Each scene shows the same named points in several views. A view is turned or mirrored, and shifted as a whole, has a little noise and may leave points out.

Scene 1
View 1
Sife: [  6  22   9  10  -8  -3 -16  29 -12  -2 -14  -8  18  21  24   4   4  35
 -16   7 -38 -15   9 -12  17   6  22   0 -30  11 -12]
vusit: [-16  21  -8   7   5 -10 -20  11  16  21 -17   6  11   0  28   1  -5  23
 -32  10 -21   3  26 -20  29   3 -25   5 -24  16 -14]
Valas: [ -6  -3   8  15   7   6  -6   2 -10 -14 -31   4   6  15   5 -14  16  15
  -6 -22  -8 -12  18  -1 -10  -3  -8 -52 -20   6   6]
rigag: [ 10 -12   7  16   3   5 -18  12  -1   3  -8   8  10 -26  25  13   8  30
   6   2 -17 -11  20   2  26  10 -18 -14 -25  34  -7]
gata: [ 10  -6  12  11  -6   5 -22  20  -8  -1  -1   5  10 -20  21  13  -2  39
   8   5 -32 -18  11  -6  19  10  -4 -16 -19  23  -4]
fili: [-15  13  21  -3 -26   8  -4  27 -17 -13 -27  -2  11  20  -1   0   9  39
  10 -18 -11 -15  16  -2   1  11  18 -21 -32   9 -13]
Duzun: [-24  33 -17  -7 -19  -3 -17 -16  20  17  11  26  -6 -26  -4   4 -22  44
 -16   8 -14  12   3 -21   4   9 -17  -7  -3   4 -17]
feku: [-10  23  30 -11 -37   9  -4  39 -33 -21 -11   9  12   1   0   7   6  47
  31  -7 -31 -23   4   2  11  19  41 -10 -29  19 -17]
kaso: [ -5   8  11   2 -14   4  -3   3  -6 -10 -22  15   8  -1  -5   1  21  30
   8 -18  -1 -10  10  10   5   7   8 -20 -29  27 -14]
doga: [-12   0   1   4  -4  -5 -10  -9  20   9 -36  14   4  23  -7  -4  19  20
 -26 -23   4 -10  12   0   4  -5 -17 -23 -23  22  -8]
rafu: [-28  46  16  -1  -7  -4   2  41 -25  -9 -37   4  23  17  28  -9  17  16
   0   0 -18  -3  38  -4  34  13  19  13 -48  22 -23]
sav: [ -3   8   9   5 -12  -3 -18  23   6  11 -16   4  16  -2  20  15   5  36
  -8   4 -19  -9  20  -5  34  11  -6  12 -35  33 -21]
pog: [  0   9  12   0 -11   1 -18  16 -12  -6  -3  16   4  -2   7  -1  -5  35
   1   1 -44 -24  -6 -15   3   1  13 -31  -4   5   2]
sak: [-35  23  13 -15 -17   4 -10  21 -14  -5 -10  25  -1 -12   6  -9 -14  30
  13  -6 -31 -13  13 -19   7   7  -4 -30  -6   1  -2]
rusu: [ 15   3   3  21 -17  15 -16   7 -12 -11   5 -21   6  -7   7  10  -6  50
   5  -3 -14  -3  11  -7 -12  15   5 -30 -24  -1  -7]
tilip: [ 16  17   4   2 -16  -6 -32  18   4  11  16   6   6   8  13  12 -20  51
 -27  21 -67 -24 -24 -30   9   0  20  -8   2  -1  -5]
Roz: [ -5  -7  21  -2  -2   3  -8  10 -14 -14 -20  34   3  -9   1  -6  17  19
  17 -17 -27 -29   1   5   7  -1   5 -43  -8  26   6]
gema: [ -1  16  10  -4 -12  -9 -16  13   2   6 -17  20  11  14   5   4  12  31
 -16  -1 -34 -20  -5  -6  19   0  15  -2 -19  24 -14]
mav: [ -7  20 -11  11   5  -6 -22   3  13  18  -3   7   8 -14  27   4 -10  28
 -26  15 -24   5  20 -20  24   5 -24   0 -18  14 -11]
deg: [-16  29   8  14 -10  10  -3  28 -27 -15 -20 -20  15   7  24  -6  -1  30
   5  -5 -11   4  38 -11   3  16   6 -17 -38  -4 -12]
nul: [ -6  -4   9  -7 -12   0 -22   8  12  12   1  31   2 -31   7  15  -8  38
   6   3 -30 -17   2  -7  26   6 -18 -11  -5  30  -7]
mik: [ -7  18  24  -7 -12  -6  -7  31 -15  -5 -26  27  15   4  13   2  22  24
   8  -3 -32 -25   8   5  33   6  23   3 -30  38 -16]
Poso: [-16   7  25 -13 -23   7 -19  38 -18  -3   3  23   5 -30  16  11 -17  44
  30   7 -47 -25   7 -15  24  13   2 -15  -7  18  -6]
vugiz: [-24  23   3  -1 -18   9  -3   2 -11 -12 -15   7   0   1  -5  -9  -2  34
   5 -17  -4   0  16  -9 -13   9   1 -37 -18  -4  -7]
lora: [  3   1   8   5  -8  -5 -22  18  11  15 -12  13  13 -13  21  18   5  34
  -8   8 -24 -13  13  -4  39   8 -13  10 -28  39 -18]
View 2
sav: [ 20  -1 -15   8 -29  -3 -10  16 -15  -1   2 -24  -7   1  16  22  25   9
  27  -8 -10  -1 -13  16 -18  32  10 -16  12   7   9]
gema: [ 20   2 -21  11 -22  -5 -15  14 -20   7   1 -18  -4  21   1  11   8  -2
  25 -16  26 -10 -18   9 -21  41   4  -5   4  11 -11]
Poso: [ 19  -1  -3  29 -12  -8 -15 -14  -4   4  23 -13  41   7   1   5   3   7
  32  -8   8 -21  -3  16 -12   4  26 -26  32 -11 -15]
gata: [ 30  -4 -17  18 -17   7 -20   0 -21  13  14 -15   5   4  12  15  11  19
  41 -13  -1 -12   2   9 -13   4  13  -5  26   5  -9]
vusit: [ 33   9  -9  -2 -16   6   6   4 -15 -24 -15  -3 -20 -10  27  15  20   1
  42 -13   4  10 -18  19 -10  40   6  -8   8  21   0]
doga: [ 28   4 -37  18 -14  11   2  10 -41  10 -17 -15 -31  10  19  -5   6   6
  23 -28  35   6 -27   8 -24  24 -15 -15  -2  35  27]
Duzun: [ 34  28  -8  36  -8   8   8  -4  -7 -28 -10  -1  -7  -2  13 -15  -3  12
  50 -40  20  23   0  -9 -20  40  29 -31   1   7 -11]
tilip: [ 50  -8  -7  11 -20  10 -34  -9   5 -12   9 -12   8  29  -4  20   6  -1
  46 -29  34 -18   1 -10 -18  47  31   7  10  13 -48]
feku: [  2  13 -10  32 -22 -10 -41  11 -22  13  32 -27  38  22 -15  12  10  -7
 -11 -21   9 -21  -1  16 -24   7  12 -19  11 -10  -3]
pog: [ 31   3 -16  22  -7   7 -25  -9 -21   7  10  -7  15  20  -1   4  -4   1
  29 -25  35 -17  -4   5 -16  12  11  -1  16  10 -23]
Valas: [ 29  11 -31  17   0  21 -18  -4 -56  13  -2  -2 -13   6  15  -3  -2   1
  13 -30  35  -5 -10  17 -15 -14 -23   3   9  31  15]
Sife: [ 26   5 -10  -2 -23   5 -34  11 -21  -6   9 -16   0  14   5  30  21 -11
  12 -17   9 -12  -6  17 -16  29   4  10   5  14 -13]
vugiz: [ 23  29 -18  36  -2  15 -18  -5 -36  -8   4  -3   5   4   6 -11  -2  -4
   4 -42  26   6  -1   8 -20  -2  -1 -20   1  16  11]
rusu: [ 41  11 -17  31 -15  29 -43  -2 -30  -1  16 -15  -2   5   8  13  11  13
  16 -42   2   0  21  -5 -19  -6  13  -4   9  16  -1]
nul: [ 28  -4 -17  30 -15  -3   4  -3 -10  11   4 -13   6   5  12  -3   0  26
  58 -11  11  -5 -11   3 -15  21  21 -26  26   0  -8]
rafu: [ -7  29  -3  -5 -20 -14 -16  25 -31 -12   6 -13  12  -4   8  24  26 -25
 -13  -4  -8  -3 -21  47 -13  26 -11  -6   4   1   9]
kaso: [ 12  16 -30  30 -18   1 -15  19 -44  21   7 -20  -6  11   3  -2   3  11
  10 -27  15   0  -9  10 -24   8  -7 -16   4   8  15]
deg: [ 21  26  -5  12 -11  17 -32   1 -36 -18  12  -7   7  -8  13  18  20 -13
  -9 -27  -6   2   4  28 -13  -5  -3  -3   6  14  11]
rigag: [ 26  -2 -22  15 -18   6 -10   8 -28  17   7 -14  -8  -6  20  13  12  28
  46  -9 -11  -4  -1  13 -11   2   5  -7  26   6   3]
mav: [ 40  11  -9   6 -15  13   0   0 -12 -23 -11  -1 -20 -10  25  12  14  10
  54 -20   2  12  -6   8 -10  34  14  -5  11  16 -10]
sak: [ 19  18  -6  29   0   0  -6 -17 -20  -9   7   1  28   4   7 -10  -4  -7
  19 -23  30  -8 -11  18 -13   4  10 -24  16   4  -5]
fili: [ 14  10 -19  26 -17   6 -31   5 -32   7  14 -22  13  15   2   8  14 -10
 -14 -28  18 -11  -9  16 -24   3  -3 -19   3  14  18]
lora: [ 24 -10 -17   9 -30  -6  -2  13  -9   5   1 -23  -8   1  18  21  23  18
  47  -3  -8  -5 -15  12 -16  37  16 -16  19   5   0]
View 3
mav: [  0 -24 -21  -1 -30  21   0   0 -18   8  -1  -7  25  15  24 -10  -6 -16
   1   0  -8  21   1 -10  15  15 -20   2  15  -1 -21]
sak: [-10   5 -24   9  -3  27  -7   5   7  25  -7  18 -20  16   3 -26 -11  -3
  19  20   0  17  15  31  24  -4  -1  19   5   1  -2]
gema: [ 11   5 -30  -8 -13  28   3  -2  -1  32 -31   8  11   5   8  18  -7 -21
   1   8  24   5  23  11   7   3 -14   7   8  -5  -4]
vusit: [ -2 -30 -17  -5 -27  20   3   2 -25  15   3   6  26  13  22   4 -17 -20
   3   7   2  12   2  -8  21  13 -29   5  17  -6 -14]
Duzun: [  0 -21 -33  11  -8  42   0  -6   9  13 -10  -9  19  19  29 -31 -22  -7
  14 -14 -10  24 -14  11   8  22  10   9  21   1  -2]
mik: [  1  11 -33 -17 -11  15   8   8  -3  36 -28  16 -11   9 -13  32   1 -24
   3  23  30  -8  17  19  24  11 -14  24   1  -8 -12]
Roz: [ -8  47 -39 -16   5  22 -15  13   2  23 -12   3 -23   9  -5   9 -11   1
   1  20  16  13  27  19  10  -7   1  11  -3  17 -15]
lora: [  6 -18 -26 -10 -27  14  -3  10 -17  16 -16  -7  10   9  10  23   2 -21
 -15   2  17   1   3   0  24  21  -7  17  -5   3 -19]
rafu: [-10  -7 -11 -12 -13   7  27   0 -10  29 -13  47 -14  16 -18  21 -10 -32
  10  34  19 -21   3  11  36  19 -42  21  21 -21 -10]
tilip: [ 27  -9 -26  10 -36  31  -2 -13  11  30 -49 -10  24   4  19 -20  29 -23
   8  -1   5  31  39  13  -2 -11  -8  -2  -6  -9  -7]
rigag: [ -5   9 -24 -14 -23   8 -11  13 -15   3  -5  -9  -8  15   3  12   4  -9
 -20   6   5   7   3  -5  21  18  -7  11  -7  17 -32]
pog: [  6  20 -29   1 -14  25  -8  -3   9  23 -28   4  -7  10   5 -14   9  -9
   7  13   5  22  31  19   6 -10  -6   4  -2   4 -10]
Poso: [ -1  -3 -26   8 -21  15  -8   9   8  24 -28   5 -26  14  -6 -16  23 -11
   7  21   6  11  17  34  33   4  10  29 -18   0 -11]
gata: [  2   9 -23  -7 -25  11 -10   7  -4   9 -19  -6 -11  13   2   0  17 -12
 -13   8   3  12  14   4  19   9  -4  10 -12  11 -24]
Sife: [ 10   1 -10  -5 -28  14  13 -10  -1  23 -32  21   3   8  -1   6  12 -30
  -3  16  13   0  25   2  13   4 -34  -1   7 -10 -11]
deg: [-12   9   6   2 -16   9  15  -9   4   5  -8  41 -27  21  -9 -17  -3 -20
  -3  22  -4  -8   3   2  23  11 -36  -1  13  -1 -11]
fili: [ -2  22  -3  -2  -2  20   4  -6  14  19 -23  37 -30  12  -5   2 -15 -16
 -10  16  21 -12  15  18  17   2 -17   1   2   6   8]
kaso: [ -5  32 -25 -14   5  25   2   0   9  15 -17  14 -17  13  -2  16 -23 -11
 -11   7  18  -7   2   6   8  16  -7   4  10  12  -6]
doga: [ -3  17 -17 -16   4  34  -8   2 -12  17   3  13   9   6  25  21 -51  -6
 -13   0  23   4  11  -5   2   1 -20 -10  18  18   4]
rusu: [  3  24  -3   3 -18  18   1 -13  19  -5 -25   9 -21  17   5 -25   9 -13
 -20   0  -8   6   7  -4   3  11 -12 -15  -1  17 -12]
nul: [  1  -6 -39  -3 -16  25 -18  14  -6  17 -14 -20   2  11  15   1  -1  -5
  -4  -1   9  20   6  16  21  12  16  23 -10  12 -15]
feku: [  3  22 -19   0  -7  17  11  -5  28  28 -48  30 -42  14 -22   1  15 -22
  -1  20  23 -14  14  33  23  11  -2  20  -8  -4   1]
sav: [  3 -17 -16  -8 -25  14   4   4 -12  18 -18   8   4  11   7  21  -2 -25
 -15   4  18  -6   1   1  27  23 -15  14  -1   0 -11]
vugiz: [-11  24 -11   2   5  28   5  -8  14  10  -7  27 -22  19   4 -22 -27  -6
   2  10  -1   4   2  10  10   7 -13  -4  19  10   2]
View 4
Sife: [ 12 -32  -7 -16 -32   7  21  -8 -17   3  -1  -8 -12  -9   8   7  -1   4
  -7   1   8 -14  -9  -9  34   3  -1  17  -3  47   3]
gata: [ 20 -19  17 -22 -14  -2  10 -11  -3   3 -14 -15  -3  11 -16  25  -9  10
   5   3   7  11   0  -5  16 -10  -5  16  -6  22  -1]
rusu: [ 23 -29  22 -17 -27   9  19  -3  -1  14 -20  -5  22  10  -3   7  -4  -6
   1  -6  -9   5  -3  -1   7  12   6  35 -32  30 -20]
deg: [ 11 -21   1  -9 -47  30  15  -7  -7   2 -21  14  22   0  22  19   8  -1
  -9  -4  15  -2   2  17  27  11  -6  21  -6  40 -19]
Poso: [ 16   6  27  -9 -13   7   1   7  16   5 -12 -13   2   2 -23  31  -6   9
  10  15  20  25 -11 -18  53  -6 -11   5  -7  26  -1]
Duzun: [ -2 -18  12   8  16 -18  16  15  24  26   8   8  22  21  19  -1 -11 -19
  -6 -21   6  21   1  -5  25  16  19  -5 -12  -2  16]
lora: [ 23 -25   3  -8 -12 -15  12  -9 -12   6  -1 -17 -15   7   1  29 -11   3
  -3  -7  21   3  10  -7  14 -18 -10   3   8  11  26]
fili: [ 18 -26   6  -2 -41  26  13  12 -16  13 -20   0  26 -16   9  29  -5  13
  17 -15  19 -12  -9  -4  32  12  -3  14 -21  47  -2]
rigag: [ 20 -24  13 -21 -12  -4   8 -17  -8   3 -17  -9  -1  18 -10  34 -12  13
   5  -7  13  10  10   6  -1 -16  -9  12   1  10   5]
Roz: [  2 -22  13 -26  -2  17   5   5  -7   8 -24   3  17   5 -22  40 -22  44
  41 -18  12   0 -19  -3  23   1   2   4 -12  32   1]
sav: [ 24 -26   0  -2 -25  -6  13  -6 -15   8  -3 -12  -7   1  12  27  -6  -1
  -7  -8  23  -2  11  -4  18 -11 -11   6   5  20  22]
vugiz: [  2 -22  12  -3 -18  20  14  15   2  18 -20  18  42   6  14  17  -6   7
  16 -25  10   3  -7   7  24  21  11  10 -23  30  -9]
vusit: [ -4 -25  -4  -4  -9 -16  21 -11  -9   5   1   4  -6  11  29   2  -5  -8
 -12 -13  20   4  18  12  15  -7   7  -4  21  22  20]
tilip: [  2 -23  15 -20   3 -22  27   3   5  13  13 -22 -23  -3 -12 -22  -8  -8
   0  12 -10   4 -19 -35  44   5  20  15 -14  44   5]
doga: [ -2 -44   3  -3  -7  -6  23   6 -27  19 -18   6  25   0  21  16 -20  19
  30 -45  19 -16  10   9  -4   3  17  -3  -4  32  24]
mav: [ -2 -24   4 -10   1 -21  21 -13   1   8   1   1  -4  19  19  -2  -5 -12
 -14 -10   9  12  14   8  10  -5  12   3  12  14  14]
nul: [ 12 -12  21  -8   9 -16   7   4   8  13  -5 -13   2  15 -14  27 -18   9
  15  -7  16  20   2 -12  20 -11   1  -3  -3   6  19]
Valas: [ -9 -34  10 -25 -16  18  19  -2 -20   9 -32  16  31   6   6  17 -12  31
  32 -29   7  -9  -1  19   2   9  15  12  -9  47 -11]
mik: [ 18 -26 -14 -12 -24  16   5   2 -15   3  -2  -6  -9 -10  -3  45 -12  28
   9  -6  27 -13 -17 -13  43  -4 -17  -1   1  30  19]
kaso: [ 19 -36   0  -8 -19  16   9   8 -13  16 -17   4  25   2   4  39 -15  22
  18 -29  15 -11 -10  -2  13   8  -4   9 -21  20   8]
feku: [ 32 -16   4  -6 -40  34   3  15  -2  10 -10 -10  13 -17 -11  43  -5  15
   9   3  18  -6 -29 -25  57  12 -18  17 -29  37  -4]
pog: [ -4 -16  18 -22  -4   6  15   7   2   9 -10  -4   5  -2 -15   8 -11  18
  22   0   3   5 -19 -15  40   8  12   9 -13  45  -4]
View 5
rafu: [ 10  26 -27   6 -36 -12   8   2  20   0 -16  -1  25 -11 -17  30  15  35
 -31 -16   1 -36 -20  16  12 -22 -10   2 -28  46 -17]
deg: [ 16   6 -11  24 -11 -26   4   8  21   6  10  -3   9  -6   7  16  -6  22
 -23   4 -11 -25 -21  31   2 -27 -17   2  -2  36 -24]
Valas: [ -1  13  -5  52  15  -4  20  28 -13 -11   0  12   7  14  19  -2 -10  16
 -19 -14   6 -13 -22  13   3 -45 -20   4  15  13 -15]
sak: [ -2   0 -11  42  -9 -14  15 -14   9 -12  19  28  12   2  -9   7 -22  29
  -9  -7  14 -11  -9  12   1   6 -19 -22   2  15 -15]
mik: [  9  23 -22  19 -27 -10  13  12   5 -10 -22   0  15  -3 -14  22  10  16
 -10 -36  15 -22  -3 -13  20  -2  -9 -17 -24  19  -9]
feku: [ 13  12   0  32 -24 -31  -3   3  25   8  -9 -18  22  -9   0  23  -9   6
  -6 -27  18 -14   8  13   7  12  -5 -35 -15  26   6]
rigag: [ 28  -3 -31  25  -7 -16  27  30  -5 -12   6   6  -5   1  -9  12  -1  -5
   2 -14 -14  -8 -12 -20  22 -13 -29  -7  -4   8 -35]
doga: [ 11   7   1  34   5  23  39  26 -19 -14 -21  14  11  33   6  10   4  30
 -14  -2   8  -1 -26 -11   8 -25 -14  18  10  13 -18]
tilip: [ 16  -3   8  12 -15 -19  -1  -7   8 -13   3  15 -51  14  11  -8   6  25
  12  -1  19 -32   5  -7  13  27  12 -19  -5 -31 -27]
lora: [ 32   1 -27   7 -21  -6  27  19   0 -13  -8   8  -6   8 -17  20  10  12
   4 -10  -7 -12  -9 -28  25   6 -18  -2 -15   8 -39]
gata: [ 24  -1 -21  26  -8 -25  15  19   3  -9   8   6 -13   0  -2   8  -5  -2
   5 -15  -4 -12  -3 -13  17  -1 -20 -16  -5   1 -32]
pog: [  3   5  -4  38  -5 -18   8   3   1 -12   7  15 -16   6   8  -3  -9  16
  -1 -16  17 -20  -1   2   8   2  -6 -23   1  -8 -12]
gema: [ 12  11  -5  17 -18   3  18  10  -3 -12 -19  10  -7  15  -1  11  11  27
  -9 -11  13 -21  -9 -11  14  -2  -1  -4  -8   2 -14]
Duzun: [ 21 -30  -3  17 -22  15  36 -17   0 -11  18  34 -14  15 -16   4 -10  26
  -5  37  -3  -3 -21  -8   7  17 -13  -7  17  -6  -5]
vugiz: [  6  -5   5  43  -3  -5  20   2   5   0   9  11  14   9   7   7 -19  20
 -18   8   4  -6 -19  21  -3 -16 -16  -7  17  21   2]
Roz: [ -6  13 -15  55   1  -9  21  20 -13 -17  -2  14  12   3   1   4 -13   2
  -6 -37  19  -6  -3  -9  11 -16 -21 -26   2   5  -1]
kaso: [ 15   5  -4  36  -9   0  26  24  -4  -3 -16  -3  19   8   1  17  -3   4
 -13 -11   4  -1 -13  -4  10 -18 -15  -9   5  20   5]
Poso: [ 12   0 -21  32 -16 -33   8  -6  15 -10  20  16   6  -7 -16  12 -18  10
   8 -22  10  -9   6  -5  11  28 -20 -39 -13   8 -27]
rusu: [ 28 -12   5  32   0 -27   9  20  11   7  12 -10 -15   4  20   3 -12  -4
  -2   9 -10  -9  -9  14   4 -13 -13  -8  15   7 -16]
fili: [ 11  13   6  37  -6 -17   8  13  13   4 -11 -11  23  10  12  19  -8  21
 -13 -14  12 -10  -7  16   1  -8  -9  -7  -3  31 -11]
Sife: [ 19  15  -7   9 -19 -19   1  11  14  -3 -12  -4 -16   4   7  11  13  25
 -10 -11   5 -35  -9   7  14  -8   1   0 -15   8 -27]
mav: [ 27 -13 -22   6 -17   2  29   4  -2 -16  13  28 -27  11 -11   5   7  26
  -7  20 -14 -22 -24 -11  16  -5 -16  10   1  -2 -41]
nul: [ 21 -10 -21  27 -13  -4  32   6  -7 -20   9  24  -5  10 -18   9  -8   7
  10  -9   3   1  -4 -29  18  19 -23 -22  -2  -5 -26]
View 6
Sife: [  9 -20   7  -5 -13  -3  -5   0 -19 -18  11   5   6  -5 -17  21   0  34
   3  10  -9  13 -25  16 -16  19  21  10 -34 -12  14]
fili: [ 26 -27 -18   1   4 -11 -16  14 -23 -10   9   5  14  -6   8  15   4  15
  26  34   2 -13 -24  21 -21  13   3   8 -26   0  -3]
tilip: [ -1  12   0   1 -33   6 -36 -13  12 -12   0   5  10 -28 -24  35  19  17
 -21  -4 -28  27 -13  27  11  15  27  17 -37  -6  16]
gema: [  1 -14   1  -5  -5 -10 -24  -6 -24  -4  16  10   4 -21 -23   3   4  22
   0  16 -12   3  -4  13   2  20   7   9 -36  -4  12]
sav: [ -5 -34  13  -1  -7 -10  -3  15 -13 -25  20 -16  -3  -9 -17 -14  -5  19
   1  16 -14   6  -3  10 -11  14  14   7 -24   4  17]
lora: [-16 -37  13   2 -12  -8  -8  12 -11 -22  14 -16 -11 -15 -16 -22  -6  16
  -7   9 -19   6   3  12  -2  16  14   7 -27   6  21]
vusit: [-13  -8  28 -16  -1  -2   2  -2 -18 -26   8 -10  -2 -11 -34 -10 -17  20
  -5   8 -29  -2 -14   7  -9  -5  16   7 -10  23  21]
Valas: [ 16 -19 -14 -12  -6   3 -13  -6 -37   9 -21  27  -7 -10  12   5 -28   8
  13  25  -4 -24 -39  18 -19   1 -10   9 -23  25   5]
feku: [ 21 -38 -25  22   4 -13 -28  16  -9 -14   7  -6  20  -4  16  22  29  34
  24  21   7  -5 -11  23  -3  23   3   4 -36 -27  -8]
sak: [  7  -9 -16   7   7  -5 -25  -4  -5 -15 -13  -6  18 -16   5   9  14  24
  11   7 -20 -33 -18  25   9  -6  -2   6  -8  14  -5]
deg: [ 18 -26   2  -1   5  -1   2  13 -15 -27 -10  -5  11  13   7  22  -9  33
  24  20  -2  -9 -40  13 -32  -4   9   3 -11   4   1]
nul: [-17 -24  -3  11 -11  -4 -31   4   4 -11  -4 -15  -8 -27  -2 -20   4   5
 -12   4 -26  -9   8  20  19   6   0   8 -21  18  13]
rigag: [-14 -46   4   6 -19   1  -9  12 -10 -13 -12 -11 -22  -9   9 -19 -17  13
  -5   6 -13  -2 -11  15  -6  10   2   6 -26  13  18]
rafu: [  8 -37  11  -3  23 -20  14   6 -42 -31  20  -6  18  10 -18   1   1  59
  27  14  -2 -18 -23   5 -21  13  10  -1 -18 -18   3]
kaso: [  9 -32  -9   2   9  -7 -28  11 -28   2  -1   8  -4  -8   7  -6 -10  11
  16  34   3  -7  -7   9 -10   9 -13   1 -30   4   5]
mik: [  2 -41  -6   7   3 -18 -12   1 -34 -10  16   1   5 -12  -8  -9  10  40
  10  10  -4 -12  -3  15   3  30   3   5 -37 -19   6]
mav: [-17  -5  28 -10  -9   5 -10  -2  -3 -25  -6 -12  -8 -10 -25  -4 -17  16
 -12   5 -30   8 -14   7  -7 -10  12   5 -10  25  22]
Poso: [ -2 -33 -19  25 -12  -7 -23   7  12 -23  -7 -23  12 -18  14   3  29  27
   1  -5 -19 -20  -7  34  17  12   9   8 -20  -3   0]
Roz: [  5 -33 -27   9  -7  -6 -30  -8 -28  12 -19  17  -6 -22  19  -8  -2  17
   5  12  -4 -30 -15  24  10  18 -16   9 -33   6   1]

Which points are out of place in each view (at most two, in the order of its rows)? Write - if all are in place.
view 1 -> mav
view 2 -> lora
view 3 -> Poso, vugiz
view 4 -> pog
view 5 -> gema
view 6 -> -
